Points, in no order, along strands that fork and pass close to each other.
Points whose rows are less than 80.8 apart are linked; no others are. Some points are linked to none.
K_20: [ 37  11  43   9   7  -5  24 -23  16  24  24 -16   5 -13  15 -17  -2 -16
 -34  -1  13  24  18   1 -11  36  -2  18  29  32   8  28  -5]
K_762: [ 27  -2  -8  -8 -26   1  -4 -30 -27 -15 -14  27   0  -5  -4   5  23   6
 -28  -7   6  16  11  -8 -33  -6  12  13   3   0 -30 -15  -8]
K_125: [-31   6  18   7  17 -22  12  21  21   1   1 -10 -18 -23   8 -13  -8  13
  18  -9 -23 -21 -15  24  17  -5 -31 -12 -11  23  28  29  24]
K_92: [-34   6  24  11 -20   3  -4   9   0 -27 -31  28 -13 -21   8  22  -6  22
  21  -4 -15  -7 -19  14 -25 -21 -17 -31   1   3   1 -14 -10]
K_98: [-29   6   1   5  37 -24   8  34  13  -2 -12   1  -3 -25  13  -3  -9   9
  37   0 -38 -30 -21  18   3 -19 -22 -24 -13   2  24   8  29]
K_864: [ 10  -4  -9  40 -12   5 -14  24  24 -17 -25 -16  18   8   9   2 -30  13
  18   8 -16   9  17 -25 -15  25   0 -18  13  13  17  -8  -8]
K_360: [-16   6  -7  -2   9 -12   0  16 -27 -26 -33   7  -3 -11   9  35   9  21
  14  -4 -19 -17 -34  14 -32 -27 -19 -28  -2 -15  14 -19  -8]
K_718: [-43 -13  13  32 -23  12  -6  27  13 -19 -19   9  -2  -9  17  20 -29  10
  55  17  -9  -6 -25 -19   1   2 -23 -42   2 -11  -6 -12  11]
K_262: [  1  -2 -24  -3  15 -16  11  -1  -1   1  10  -2 -27 -11  -1 -23  -4  -7
  -9  -9  -6 -10   2  -1  25   1 -15   7 -32   6   2  28  37]
K_422: [-21 -29 -25   6 -21   7 -31   1   1  17   4  19  23  31 -22   7  11  12
  20   7 -11   2   2  -8  10 -15  27   6 -23 -33 -24 -34   0]
K_740: [-20  -2 -13  -2 -24  -3 -23   8   9   7 -15  27 -23 -11 -24  -9  -5  25
   2  -6 -25   0  -2  19  16 -16   1  -3 -40  10  -8  -4  14]
K_42: [-26   7  23 -16  -2  25  26   1   0  -3  32 -15  -7   8  24   9  -3 -32
  26  15  43 -10 -15 -28  30   6   2 -20  34 -15  -8   7  -4]
K_996: [  5 -28  -3   4  12 -28  14 -19 -16   7  14  28   6 -15  29 -11  11  -6
  16  25 -20  -7 -28 -11 -19   0 -33   7  -3 -13 -43  11  52]
K_595: [ 17   8   0 -32  21   5  25   2 -36  -7  23 -47  14  17  17  15  24  -4
 -10   1  18  -9 -31  -2  -6   9  -8   1  33 -12  10   5 -23]
K_418: [-12  -4 -26  -2  39   0  -1  -2 -27  -9   0 -12  35  29 -13  29  22 -24
  22 -20  17 -17  19  -2  -8 -26  23   6  16 -29  30 -30 -23]
K_896: [ -2  32  17  -7 -18  36  17   0   5 -17  -3  -6 -23 -15  -8   6  -8 -19
 -15 -29  28   3  21   6   3  -6  20 -14  11  26  20  -3 -34]
K_36: [ 16  -4  -8  18 -33   2 -33   6  27  11 -15  12 -18 -10  -8 -23 -32  26
 -14  12 -30  16   3  -4   3  23  -7  -1 -25  23 -12   9  25]
K_596: [ 54  -3 -29  12  16 -12   3  -6  -2  -2   1 -25  14  12   9 -16 -12 -18
 -15   1  14  16  25 -28  -2  34   1  19   9   3  11  13   9]
K_264: [  7  -1 -20 -33  11  23 -41  29   6  26  12 -16  28  47 -15  23   0  10
   9  12 -19  -4 -25   7  18  -4  26   5   0 -21  28 -32  -3]
K_663: [ 14  13   4 -19 -13   4   5  -9 -24 -19 -17   4  -5  -6  -6   7  24  15
 -30 -16   1  -3   1  18 -30 -13   7   2  11  15   3  -6 -32]
K_981: [-34   9   1 -12  20 -13   3   1 -17  -4  -5  -4  17  12 -28   2  42  20
  -6 -29  -7 -19  12  37  -9 -39  19   1   1  -1  18 -11 -47]
K_496: [  2  18   3  -6 -26  10  -7   9   8   1   1 -34 -39  -5 -16 -18  -9  33
 -37 -13 -12   3 -14  24   7  26 -23  -3  -6  25  26  27 -12]
K_999: [ 31  -1  13  13  23 -10  27 -27  15  19  26 -21   2 -10   9 -29  -3 -25
 -30 -19  25  23  23  -6   9  30  -4  23   7  15   6  34   5]
K_303: [  4 -12  -9 -11 -33   6 -21   5  -1  13  16 -29  -7  26  -1  -8  -8  41
 -17  25 -17  16 -50  -7  11  33 -22   5  -3 -13 -14  12   2]
K_824: [-18  -1  -9  -3  13   2  18  -1 -29 -23  -1  -7  12   9   7  22  23  -8
  24 -16  20 -14   1  -9 -13 -17   5 -10  19 -19   4 -16 -20]
K_298: [-11  -3 -21  -7  30  -3 -17  14   2   2 -13  16  27  11 -11  23   4 -14
  28  -9  -3 -12  15   0   1 -32  26   3  -8 -24  20 -35  -3]
K_979: [-28  12  22   2 -10  27  -8 -13  26   3  -4  34 -13  -8 -21   8 -20 -36
   3 -17  32   1  42   5  44 -30  46   2 -28 -10  -5 -13  -8]
K_717: [ 24  25  42   1  17  -5  23  -4  -1 -11 -11  21 -13 -36  31   8  -4  -6
 -12   4 -12  -5  -8  11 -44   7 -29 -16  33  40  17  12  -1]
K_703: [  4   2  56  -8 -15  14   7 -13  11  22  35  -6  15   4  22  -4   3  -4
   1  31  15  12 -15  -9   2  26   1   5  41   9 -18   9 -14]
K_647: [-25  11   9 -28  -5  20   9  19  -9 -17   2  -5 -27  -7  11  26  -3   2
  20   0   8 -15 -34   1  13 -11 -15 -25   6 -10  13  -5  -7]
K_774: [ 29 -13 -10  34   9 -14  13 -19  12   3   6 -21   5   4  -5 -31 -13 -18
 -26 -15  23  21  43 -23  10  30   2  22  -2  14  -1  26   6]
K_750: [ 46  13 -19  -3  14   4  -7   8  -4 -12 -32  14  20 -13  18  32 -15 -16
   6  10 -14   0  11  -9 -34  -1  16 -12  13  -7  16 -32   1]
K_659: [-47 -13 -14  13  -3  -6  24   4 -21  -7  15 -33 -10  16  -6  -4  14  17
  22 -12  10 -14 -16 -11  18   2 -25 -11   2  -9   4  17 -15]
K_272: [-36  -1   4   9 -16  -4  -1  -1 -11  -3  -9   0  12  17 -40   4  31  28
  -1 -28  -2   1  26  21  -5 -24  24   3   2  -1   2 -18 -55]
K_995: [ 13 -12 -20  35  14 -36  13 -13  -7 -22 -20  10   6 -16  -2 -20  10  -2
  -4 -30  -5  -1  46  -7 -24  -2  -7   7  -9  14  -1  13  13]
K_881: [ 11 -14  43   7 -29  -1 -19  -6   8  18   6   5  24   4  21   1   1  36
 -15  45 -24  15 -39   9 -32  28 -21   0  25   8 -29   0  -6]
K_108: [  6  -4  19  13   3  11 -32   7  41  18  -8  14  30  11  -8   2 -19  -9
  13   8   2  14  34   1  14  -4  43  11  -2  -8  -3 -23  -4]
K_366: [  9   8 -13 -36 -15  22  -1   2 -14  12  22 -40 -14  25 -23 -12  10  18
 -35  -3   5   5 -18   7  17  13   5  12  -1   0   8   8 -25]
K_197: [-10 -25   5  47 -23 -22   1 -12   2 -14  -8  -6  21   7  -4 -14  11  24
   1  -4  -5  11  21 -16 -21  20  -5   4  15  10 -11   4 -18]
K_615: [  7  -7 -30  -2   3  11  -1   9  -9  -5   6 -19   1  24  -2   2  -4 -13
  11  -1  18   3   8 -28  21   6  12   2  -8 -11   5  -5   9]
K_487: [  8  -5 -48  18   4  -3  -5  17 -15 -32 -43   2  -5 -10   4  28 -21  -1
  24  -5 -17  -7  -3 -16 -21  -5 -12 -20 -19 -12  18 -17  18]
K_833: [-15  14  24 -13  26 -15  19 -15  -6  -1   6   3  18  -7 -13 -10  44  -2
 -15 -29  10 -10  20  40 -17 -30  20  11  12   9   3   1 -33]
K_817: [ 18   2  23  22  -2  10 -27  -5  38  10 -20  37  11 -11  -6  -3 -26 -17
  -2   6   4  25  52   1   5  -4  42  11  -8  12 -15 -16  -1]
K_807: [-10  11  28   4 -20  17 -21  31  34   2 -12  -1 -10  -9   6  10 -33  17
  22  18 -20   0 -17   7   5  10  -6 -23   8  19  10  -3   2]
K_179: [-10 -13 -15  -3 -13  -6 -18  24  -9   1   2 -28   7  21  -6   0  -2  44
   2  12 -26  -2 -41   8   3  14 -25  -7  -9 -13   5   3  -2]
K_441: [ 11   7  11 -38  -6  20  21 -36 -18   8  33   9 -20  -2   3 -11  22 -30
 -25   3  37   4  -2  -6  15  -6  18  15   7  -3 -33   8   0]
K_408: [ 14   5  17 -40  13   9  -4 -23   1  27  33  12  -4   8  -5 -19  15 -23
 -26   9  21  10   4   9  29  -4  29  26  -4 -10 -28   6   8]
K_208: [ 36  11  -9   2   9   9 -20  25  21   8   3 -46  11  23  -8  -4 -24   6
 -14   3  -3  14   6  -5  14  29   9   3  10  14  41  10  -9]
K_825: [ -5  -1  23  -7 -27   9  -3 -11   8   5  -3  68 -29 -27  16   2 -16 -16
   5  27 -16   1 -17  -4  -6  -6 -10  -6 -18   6 -41  -4  43]
K_974: [ 47  -9 -41 -12  38 -19 -13  -4 -19   8   2 -11  39  23   7   8   8 -28
  -1  10   7   4  18 -11 -14   4  18  24   9 -23   7 -11  14]
K_165: [ -5 -26 -21  14   2 -25  15 -10 -19 -15   3   8   3  -5  18  -7   9  -8
  28  10   0  -7  -9 -26  -7   2 -24  -4  -3 -18 -28   8  34]
K_397: [  6   0  19 -19  26  -4  -2 -20  16  35  28 -10   2  14 -30 -34  11 -20
 -33 -13  29  19  22  31  30  -3  27  35 -18   0 -15  22  -2]
K_478: [ -1  -5 -24  -3 -51  25 -28   9   6   0 -40  39 -10  -9 -23  30 -22  18
   4   8 -28  12 -21  -3  -5  -9   0 -14 -52 -22 -10 -44  10]
K_910: [  1 -18  -4  34   6 -22 -19  -5  13  13  -7  -4  19  18 -31 -30   6  12
 -16 -16   5  20  45   2   6   5  16  26 -14   6  -7   8 -13]
K_31: [ -1  -7  13  31  10  -9 -39  12  42  20 -19   1  32  20 -36 -17 -15  13
  -3  -8  -5  17  45  15   4  -3  33  18 -14   8   9 -11 -17]
K_579: [-15   0 -15 -10  35 -13  -8  21   8   5 -11  18  25  -5  10  15   3 -10
  37   8 -24 -29 -12   7  -3 -33   9 -10 -10 -27   8 -30  24]
K_878: [ 20  -5 -57 -14  18   5  -7  18 -22 -18 -25  -1   4   4  11  38 -17 -20
  28   0 -11 -13 -10 -16 -11 -11  -4  -6 -15 -28  22 -31  27]
K_687: [ 11 -17  32  21 -36  -8 -11  -8  17  20  11   1   1   1  16 -14 -19  29
 -15  32 -21  24 -26 -10 -15  48 -36  11  14  20 -16  18  14]
K_260: [  5 -22  15   8   5 -31   3 -22 -14   7  -5  44  27 -13  26 -11  22   3
   8  24 -26  -7 -13   0 -39  -7 -17   6   7  -6 -48  -2  27]
K_247: [ -1 -30 -29  41 -28 -24  -1 -12  -8 -17 -16   0 -16  -4  -1 -20  -8  33
 -10   1 -21  15  -6 -18 -14  27 -43  -2 -17   5 -18  18  21]
K_691: [  8 -21 -17  -7  24 -19  10   2 -13  16  28 -32  34  25   9  -8  18   0
  10  14  -4  -4 -23 -15  11  17 -12  21  14 -28  -7   8  13]
K_428: [-30  21  13   4 -28  24  11   8   9 -13   6 -13 -28 -12  -6   0 -14  -5
   4 -18  24  -7   6  -2  18   1   1 -19   9  20  16  12 -23]
K_837: [ 22  -2  18  -4  63 -13  11  -5  10  17  23  -6  28   4  33   0  -5 -42
  25  28  18  -8   8 -11  16   4  12   9  26 -24  -6   4  27]
K_243: [  6  -9   6  -5  16 -24  -6  -2  -5   5   0   0  41   7   6   2  25  15
   1   8 -11 -10  -3   8 -23 -10  10   9  18  -8  -6  -9 -17]
K_420: [ 26  -2 -16 -17  -1  15 -39  32  19  26   8 -30  21  37  -7  -2 -23  15
  -6  22 -17  13 -15  -5  20  25  16  10   1  -1  17 -10  -1]
K_580: [ 29 -11 -40 -18  43 -34  -7  -7 -21  12   5  -1  28  10  -2 -13  23  -9
  -5   3 -10 -10   8   6  -7 -13   7  32 -12 -20  -7   2  25]
K_888: [ 17  22   6 -32  -6  17   9  -9 -18  -2  13 -21  -7   9 -15  -5  28   9
 -39 -13   8   4  -1  23  -9  -3  15  13  14  11   7   4 -39]
K_48: [-18   7  45   0 -25  31  14 -16  16  15  43 -27   6  18  -2  -9   1 -15
 -12  10  43  15   1 -14  23  25  12  11  42   5 -17  14 -36]
K_855: [ -1  -5  -6  38 -23   6   1 -17  16 -12 -11  23 -21 -12  -9 -14 -20 -17
  -6 -10  22  12  41 -27  10   4   9   0 -17  18 -21  10  10]
K_525: [  5   3 -58 -35   2   2   5  -2 -46  -9   7 -18 -35  12 -22   3  24   7
 -17 -20   0  -4 -18   5  12 -11  -8   3 -25 -17  11   1  -1]
K_254: [-36  18  36 -31   0  17  12 -10  11  14  24  19 -23 -13  -4  -3   8 -29
   9  -5  23 -15  -2  19  37 -30  19  -3  -1  -5 -12   9  -2]
K_560: [-28 -23 -21   1 -13 -19 -13  10 -30   2  -5 -12  10  23 -14   4  26  56
   4   1 -32  -3 -35  22 -11  -7 -18   3 -17 -20  -5  -6 -13]
K_139: [ 30 -15 -38 -11 -10   0   2  -8 -42 -16   9 -32  -6  20  17   8  -4   7
 -12  17  12  14 -37 -30  -4  34 -31   4   9 -25  -8  10  14]
K_684: [-11  13   6 -43  12  -5  -8  18  -3  17  13 -19  -4   5  -9  -1  21  24
  -9  -3 -22 -13 -36  35   9 -13  -3   4  -6  -1  11   7 -16]
K_24: [-19 -11  25  30 -34   2  12 -20  11 -12   6  22 -18  -9   0 -14  -6  -6
   3  -3  20   2  18 -21   5  12 -10  -4   3  23 -20  14   5]
K_223: [ -1  12  -6  -9  -2   5  22  -3  11  20  29 -45 -30  -6 -17 -30   4   9
 -36 -28   7   4  -7  21  24  19 -18  18  -9  23  21  38 -11]
K_662: [ -8 -42 -51  21  -5 -19 -21  -2 -18   6   4   5  24  34 -20 -13  18  11
  21   5  -4   5  13 -19   4  -5   8  14 -26 -31 -23 -14  15]
K_316: [-22  17  -8  22   8 -12  11  23  16 -19 -18  -7 -33 -26  -7 -15 -16   5
   8 -26 -15 -15  16  15  13 -11 -20 -20 -23  30  38  19  14]
K_552: [ 19  -6 -55 -15  -5  -2 -12   7 -39 -15 -12 -18  -6  24 -13  10  14  25
 -11  -6 -12   2 -14  -1 -12   1  -9   4 -15 -17  15  -4  -5]
K_513: [-56  -6 -11  12 -12  18  -3  16 -13   6  19 -46  -6  43 -33  -1  12  27
  17 -14   5  -8 -10  -1  31   2  -7 -10   9 -13  22   3 -40]
K_263: [-10  -8 -19   0  11 -16 -15   1  -2  11   8  -7  11  20 -30 -23  25  15
 -12 -17  -6   1  20  17  10 -16  16  22 -24  -4   0   1  -5]
K_8: [-35   3 -22  16  -8  -5  -7  24   5 -13 -25   8 -29 -13 -25  -1  -8  25
  19 -22 -28 -14  10  19  12 -22  -2 -20 -36   6  25  -3  -6]
K_105: [ 17   3 -48 -42  16   0  -4   8 -34 -12 -10  11  -2   2   0  37  16 -12
  10  -2 -10 -19 -28   6 -10 -31   2  -1 -17 -37  12 -29  15]
K_25: [ 14  29  31   0  28 -12  11   0  21  15   2 -16   3 -19 -11 -24   6  -4
 -30 -35   5   1  31  39  -4  -6   5  10   5  35  29  21 -23]
K_94: [-10  -7  12  50  -4 -10   7   8  20 -21 -13 -18  18   1   4  -6 -15   8
  17 -10   3   1  30 -18  -7  15  -2 -10  19  17  14   5 -14]
K_907: [  2   9   9 -27  -1  25  28  -7 -21  -8  32 -29  -4  10  21   8  11 -22
   1   7  36  -4 -23 -18  10  11  -2  -7  33 -11  -2   5 -20]
K_959: [ 11  25  36  -8  -9  13  10  -8  -2 -19 -23  34 -19 -34  20  19  -5  -9
  -9  -2  -5  -4   3  10 -32 -15  -4 -18  18  30   4  -5  -6]
K_337: [ 11  -9 -19  20  13 -29   4   8  11  -4  -6  -1 -11 -16   8 -22 -17   9
   4   1 -32  -3   2  -4  -1  11 -28   1 -20  18   8  24  38]
K_500: [ 34   3 -12   7  25 -30  -1   6   5  -1 -24  19   2 -26  15 -12 -12   5
  -4  12 -42  -8   3   7 -30   1 -13   1 -12  17   7   7  36]
K_100: [ 53  13  22  -5 -23   8 -12 -11  -1   0 -15  18   0 -14  12   1  -5  11
 -39  16 -10  26  12   1 -38  20   9   6  22  34  -6  -3 -17]
K_413: [ 18  22  13   0 -22   4  -9   1  35  21   9 -15 -40 -25 -11 -27 -27  14
 -38  -8  -9   7   8  15  16  25 -14   7  -3  50  20  38   7]
K_281: [-34 -14  -8  27 -41  18 -18  18  22 -11 -22  13  -7   2  -5  15 -28  10
  36   6  -5   2   2 -22  14  -3   1 -27 -18  -7  -3 -21  -1]
K_457: [ 28   8 -11 -15  24   3  -8  24   2   4  -4  -7  25  10  22  21 -12 -16
  22  21  -8  -8  -8 -10  -3   4  11  -9  17 -12  18 -15  10]
K_696: [-29  21  12 -34  11  18   9  -1  10  18  38  -3 -37 -10 -15 -16   6 -24
 -11 -17  21  -9   0  29  48 -24  16   5 -24   3   1  20   1]
K_345: [ 10   1  13 -13 -19  16  -2 -26   5   3 -11  68 -11 -30  14  12 -10 -24
   7  15  -5   2   7  -7  -6 -20  21  -1 -14  -5 -33 -25  31]
K_444: [ -9 -19 -26  -9 -25   5 -23   7  -7   3 -23  29  15   4 -10  26   2  15
  19  13 -22  -4 -20   3 -10 -23   8  -6 -34 -36 -19 -49  11]
K_521: [ 32   7  -4  15 -23  -4 -22   6  25   5 -12 -11 -14  -9 -12 -25 -25  25
 -31  -4 -23  20  16  -5  -1  32  -5  11 -10  32  13  13   5]
K_814: [-12 -13  11  10 -53  10 -16 -14  -5 -11 -24  33  22   0 -15  20  18  26
   1  -3  -7   9  13   1 -27 -13  21  -4   3  -3 -30 -35 -36]
K_550: [-29 -10  -5  14 -15   6  -3 -17  16  -5  -4  47 -13 -13 -14   2 -10 -31
  22  -7  19  -3  35 -12  36 -31  30   4 -39 -14 -30 -16  20]
K_771: [ -2  -9 -12  19  10 -30  32 -31 -20 -14   4   9  -8 -16  -5 -28  28 -12
 -15 -30  15   0  33  -3 -12 -10  -7  15 -10   8 -15  23  10]
K_228: [-21 -32 -42  28   7 -25   3  -4 -20 -11  -6  11  15  12  -6 -10  14 -10
  34  -7   6  -9  23 -25  -1 -13  -1   3 -20 -27 -20  -7  19]
K_936: [ 27  17  36  -1   6   6   8  -1   0  -3   0  18 -21 -23  32  14 -22  -4
  -3  35 -16   5 -31  -1 -26  28 -38 -15  22  21   2  14  23]
K_708: [  4 -16 -41  35 -39  -5   1 -13  -4 -14 -10 -11 -35   0 -15 -25 -14  23
 -23  -9   5  13  18 -34   7  35 -29   0 -17  13 -14  20   9]
K_722: [ 20  21  19 -17 -13  13  -5   0  -2 -13 -38  44  -6 -34  15  37 -10  -1
  -2  10 -22   1 -19   9 -33 -16   2 -17  -3  -2  -5 -34   0]
K_626: [-46  -6 -12   2  20  13  -9  22   4  17  31 -46  12  52 -36  -9   2   3
  21  -9  13  -1   0  -2  46  -3   9   4  -8 -11  28   3 -15]
K_972: [ 11   7 -45 -49  16  10   6   7 -27  -1  10  -4 -19  10  -7  15  13 -15
  -1  -5   5 -10 -19  -1  16 -18   3   1 -19 -24   8  -6  15]
K_380: [ -9  13  33 -17  18 -10  18  -8 -25 -16 -11  29  -6 -25  33  21  20   3
   1  11  -8 -17 -43  18 -41 -25 -23 -19  25  -3  -4  -2   1]
K_259: [ 25  -2 -36  18  -5   0   8   6 -13 -34 -26 -12 -21 -12  13   6 -20  -5
   5  -4   2   2   3 -33  -9  18 -24 -15  -1   4  14   4  23]
K_334: [-21 -11 -29   8   3 -18 -12  15 -41 -17 -33  -5  13  11  -1  30  22  47
  10  -2 -30 -12 -31  19 -38 -21 -27 -20 -13 -28  15 -19 -16]
K_325: [  4  12   2  27  -9  21 -18  41  32 -14 -33  -1   9 -10  11  22 -47   3
  28   8 -24   4   7 -12  -5  11   2 -29   6  15  30 -20  -2]
K_291: [-10   7  -3 -32  18  24  11   6  -5  -8   6  16   1  -4  13  39  -3 -47
  43   4  22 -22 -11 -14  22 -27  21 -12   6 -35   5 -27  11]
K_838: [ -2   5  33  -5 -12  11   9  -2   7   3  14  16 -21 -14  33   4 -18 -12
   7  27   1   2 -27 -17   3  16 -21 -11  18   9 -13  12  24]
K_212: [-42   8   6   5 -34  32   4  19   1 -20  -4 -17 -44  -8   2  22 -23   5
  19  -1  23  -3 -23 -15  21   7 -26 -37   8   3  11   5 -15]
K_427: [-31   8   9 -32 -12   0 -18  15   9  17  -1  15 -14  -5 -16   0   9  26
   6   1 -28 -11 -25  36  16 -26   1  -4 -23  -4  -7  -8   2]
K_463: [ 12   0  23  -8 -34   9  -4 -13  10  13  17  15 -25  -3  10 -12 -11   7
 -19  25  -1  13 -19 -10   3  24 -11   6   9  21 -29  14  13]
K_546: [ 32  -5 -24  19  27 -30   1  -5  -1  -5 -18  16  16 -15  14 -10  -1 -19
   7   4 -12  -1  30 -13 -22  -3   2  12  -6   1  -7   3  32]
K_304: [-12  -4  13  14 -42  13 -17  -1   1  -5 -14   1  22  18 -28   3  17  30
 -16 -10   0  14  28   6 -19   1  28   4  13  11  -9 -21 -52]
K_589: [ 19   1  42  -1 -41  10 -20 -14   6  11  -4  24  11  -4   8   2   2  19
 -22  30 -14  19  -5   7 -36  14   6   6  23  17 -25 -14 -18]
K_465: [ 13  26  15  -7   8  25  13   3   6 -19 -18   6   0 -11  -2  29  -3 -31
  -2 -26  31   2  34  -6  -7 -17  33 -14  20   7  25 -24 -36]
K_82: [-13  -8  -4 -25 -21   7  -2  -3  -6  18  34 -43  -7  24 -19 -13  17  36
 -25   5  -6   8 -40   8  22  21 -15  20   1  -4  -8  21 -16]
K_221: [ 22   5  33   7  27 -26  -5  -8  17  16  -4   6  36  -9  13 -10   8   3
 -10  15 -11   1  21  10 -28   2  16  13  23  19   1  -4 -11]
K_104: [ 23  25  28 -19  40 -14  15 -15   5   8  -2   8   5 -20  -7 -16  20 -26
 -29 -22  16  -3  32  36 -13 -22  23  13   4  19  14   4 -15]
K_158: [ 50  13  30  -1  12  -6   2 -17   6  15   4  -1  22  -5  10 -12   5  -7
 -33   5   2  20  25   3 -26  16  16  15  28  25   2   6 -16]
K_558: [  9  -4 -17  19 -28  12   6  -6  -3 -25  -5 -11 -34  -5  10  -5 -24   3
 -11   7  13  12  -5 -36   2  36 -31 -14   3  11  -5  18  14]
K_964: [ 10 -29  -6   9  16 -31   6  -7 -18   5  10 -16  52  18  20   2  29  16
   7  20  -4 -10 -15  -8 -25   7  -5  14  27 -20 -15   1  -5]
K_576: [ -7  -1 -29  -7  24  -9  42  -6  -4   4  31 -33 -31  -9   4 -22   1 -18
 -10 -22  16 -13  -8  -6  36  13 -29   4 -22   1  16  45  29]
K_571: [-20   1   2 -15 -10   6   3 -24   1  -3   0  59  -5 -19  -6  13  10 -30
  13  -9  10  -9  16  -4  17 -41  30   7 -25 -17 -31 -25  16]
K_26: [-44  -3  20  35 -17  -7  -8  19   5 -23 -25  16 -12 -20  10  15 -17  27
  36   8 -23  -7 -33   4 -20  -1 -38 -38  -6  -1  -3  -4  12]
K_411: [ 10 -15 -11  -3 -30   9  -9 -22 -13 -11 -19  39  23   7 -10  19  20  -4
   0  -1   9   9  21 -19 -20 -19  37  11  -7 -21 -33 -39 -13]
K_138: [-28  -8 -10   5  29 -17  28  17 -21 -14  11 -29  10  16   9   9  23   6
  34 -11   4 -25 -17  -1   3  -6 -17 -12  14 -14  20   6 -10]
K_519: [-29  -2  17  -4 -27  17  28 -39 -13   3  37  -2 -23  -2  -8 -17  23 -22
 -20  -7  45   2   8 -12  18   1   5  12  12   3 -40  19 -16]
K_301: [  2  29  40 -49  19   1  18  -4 -15   6  12  14  -9 -23  23  11  23  -4
 -15   3  -4 -18 -31  35 -16 -21  -7  -9  22   8   0   2 -13]
K_335: [ -8  -1  11 -15   6  26  11  11   2  -6  16   7   7   5  36  29 -14 -34
  47  27  20 -11 -19 -25  24   1   5 -21  24 -30 -10 -13  20]
K_87: [-25  -8   5  27  -8 -18  40 -23  -4 -11  15   6 -26 -17   3 -28   7  -9
  -3 -26  15 -10  19  -7   4   1 -25   0  -6  23  -6  30   9]
K_324: [-25   7 -11  10 -14  14  33 -15   7   8  36 -38 -41  -8  -7 -22  -6 -14
 -22 -23  32  -6  -3  -3  39  18 -25   0  -9  18   8  42   0]
K_30: [-25   4  19  22  11  19 -12   6  37  -3 -15  13  -1   8 -25   7 -32 -33
  14 -21  35  14  51   3  37 -22  43  -3 -19  -1  12 -10 -12]
K_965: [  1   5  -5 -36  20   4  17 -16 -15  -1   9  32  -3  -9  10  11  17 -39
  15  -1  17 -16   1   2  11 -30  19   8  -2 -23 -17 -15  18]
K_351: [ 21  13  15  23  24   0  -1  19  27   4  -4 -47  18   7  -5 -13 -18   4
 -12 -18   9  14  30   7  -1  22   8   5  21  27  44  10 -28]
K_763: [  5  -4 -15  11  28   1 -15  31  19   8 -14   9  28  -5  21  19 -27 -13
  43  24 -30 -15  -8  -9  -4  -9   7 -15  -5 -20   9 -23  32]
K_35: [  8 -15 -35 -25  12 -21 -17  -2 -17  17   4  13  12   9 -17 -11  28  21
 -11  -2 -24 -10  -8  22  -1 -18   7  22 -29 -16 -12  -3  14]
K_683: [ -1  17  13 -26   8  10  11   5 -21 -20  -7  12 -20 -18  32  32   2 -10
  11  12   2 -10 -44  -2 -12  -9 -24 -24  14 -18  -1  -5  11]
K_97: [ 11   6 -11 -43  28 -13  16   1 -30   8  20 -30   9  13   5   2  37  10
 -17  -1  -5 -16 -31  22  -8  -8  -9  10  14 -12  12  10 -10]
K_132: [ 39  -8 -30  -8  -6  -4  -9  -3 -29 -11 -12  -9  12  11  15  10   5  16
 -12  18 -10   8 -20 -12 -25  20 -11   3   7 -15  -5  -4   6]
K_623: [  4  20  63   5 -11   7  17 -15  22  23  27  -2  -7 -18  17 -10  -7 -10
 -15   7  12   6   2   6  -4  26 -12   7  38  42   3  22  -9]
K_720: [ 45  -9 -21  15  36 -11  -7 -10   1   2   0 -16  37  26   3  -5  -7 -34
  -3   5  27  18  40 -24  -6  17  21  25  12 -17   1  -2  10]
K_551: [ -9  22  45 -48  16  13  15  -7   7  16  23  19  -6 -17  16   7  22 -24
  -1   4  12 -18 -17  28  13 -27  18  -1  21   1  -9  -5  -6]
K_644: [-16   1  -1 -19  26  18 -27  28  13  24  18 -24  26  46 -29   6   2   1
  10  -3   4   0   1   9  27 -12  30   9   2 -13  29 -20 -19]
K_808: [-36 -10  -2  25  30 -14  28  -7   2   5  25 -28   0  12 -18 -21  10 -24
   8 -30  40  -2  25   3  38 -11   1  10 -14  -9   6  26  -7]
K_333: [  5  19  27  24  19   0  14   8  37  11   9 -41  -1  -9  -9 -24 -18  -6
 -14 -28  18  10  26  24  15  16   1   1   9  34  39  35 -24]
K_475: [-28  16  28 -11 -30  40  15 -18   9  11  41 -11 -20   5  -6  -8  -4 -28
 -13   2  49   3   3 -11  37   9  13   4  16   9 -19  20 -19]
K_630: [-12 -11 -18  23 -29 -12 -25  -1  26  13  -4  12 -25  -8 -29 -34 -14  22
 -16  -2 -19   8  22   3  26   5   3  12 -48  19 -15  16  23]
K_327: [ 15   9  33  17  54  -4  -3   6  41  22  -3 -11   9   5  -5 -16 -37 -38
  -7  -3  36  17  37  26  30   7  26   9  -1   7  13  21   0]
K_977: [  1 -33 -17  59 -20 -29   3  -7  -3 -16 -21  -4  19   3   3 -18   0  37
   7   3 -26   7   9 -20 -25  28 -30  -1   2   8  -6  12   4]
K_950: [ 39  18   1  -3  14   5  -9  11  -2  -9 -44  26  13 -31  28  36 -20   1
  -4  23 -31  -4 -15   5 -54  -7  -4 -23   9   3  11 -29   1]
K_581: [-24   6  37   3 -24   1 -10  -6  10   3 -13  61 -36 -32   7  -6 -19   3
   4  19 -32  -3 -25  19 -20 -10 -30 -14 -24  15 -23   5  43]
K_120: [ -3  17  12  14  18  22  -3   7  19 -16 -22   0   4   3 -19  18 -22 -36
   5 -34  37  12  48  -1  10 -15  39  -9   3   0  31 -19 -31]
K_547: [ 17 -15  20   2  -6 -12 -11 -10 -16   8 -10  23  29  -3  27  12  10  21
  -7  40 -27   5 -39   8 -45   5 -15  -1  15  -9 -33 -18   2]
K_236: [  4 -19 -38 -23   7   1  13  -4 -24   5  33 -41   2  36   8  -3  10  -5
   0  13  18  -3 -31 -31  25  24 -17  16   3 -31 -11  13  16]

A fork is a point with three links. Follow the links from the first point to the second and name the forks in between, in order.
K_596; K_878: K_20 > K_158
K_959; K_397: K_881 > K_158 > K_20
K_380; K_97: K_571
K_589; K_720: K_158 > K_20
K_896; K_630: K_571 > K_740
K_996; K_972: K_881 > K_158

Follow the links from the first point to the second, and from the first to the third. Name the last point that the two ways share.
K_974; K_691; K_722: K_158
K_525; K_463; K_408: K_158
K_825; K_465; K_684: K_571
K_263; K_478; K_763: K_881
K_228; K_659; K_243: K_881
K_42; K_995; K_316: K_740
K_444; K_974; K_703: K_20
K_247; K_703; K_774: K_20
K_771; K_98; K_42: K_740
K_428; K_825; K_630: K_571

A fork is a point with three links, a tip a point with one. Leave the first point through the second and follow the links. Name the first fork or tip that comes.
K_212; K_428: K_571
K_20; K_623: K_397
K_596; K_720: K_817
K_428; K_212: K_696
K_878; K_487: K_807
K_525; K_552: K_158
K_208; K_420: K_881
K_104; K_833: K_281
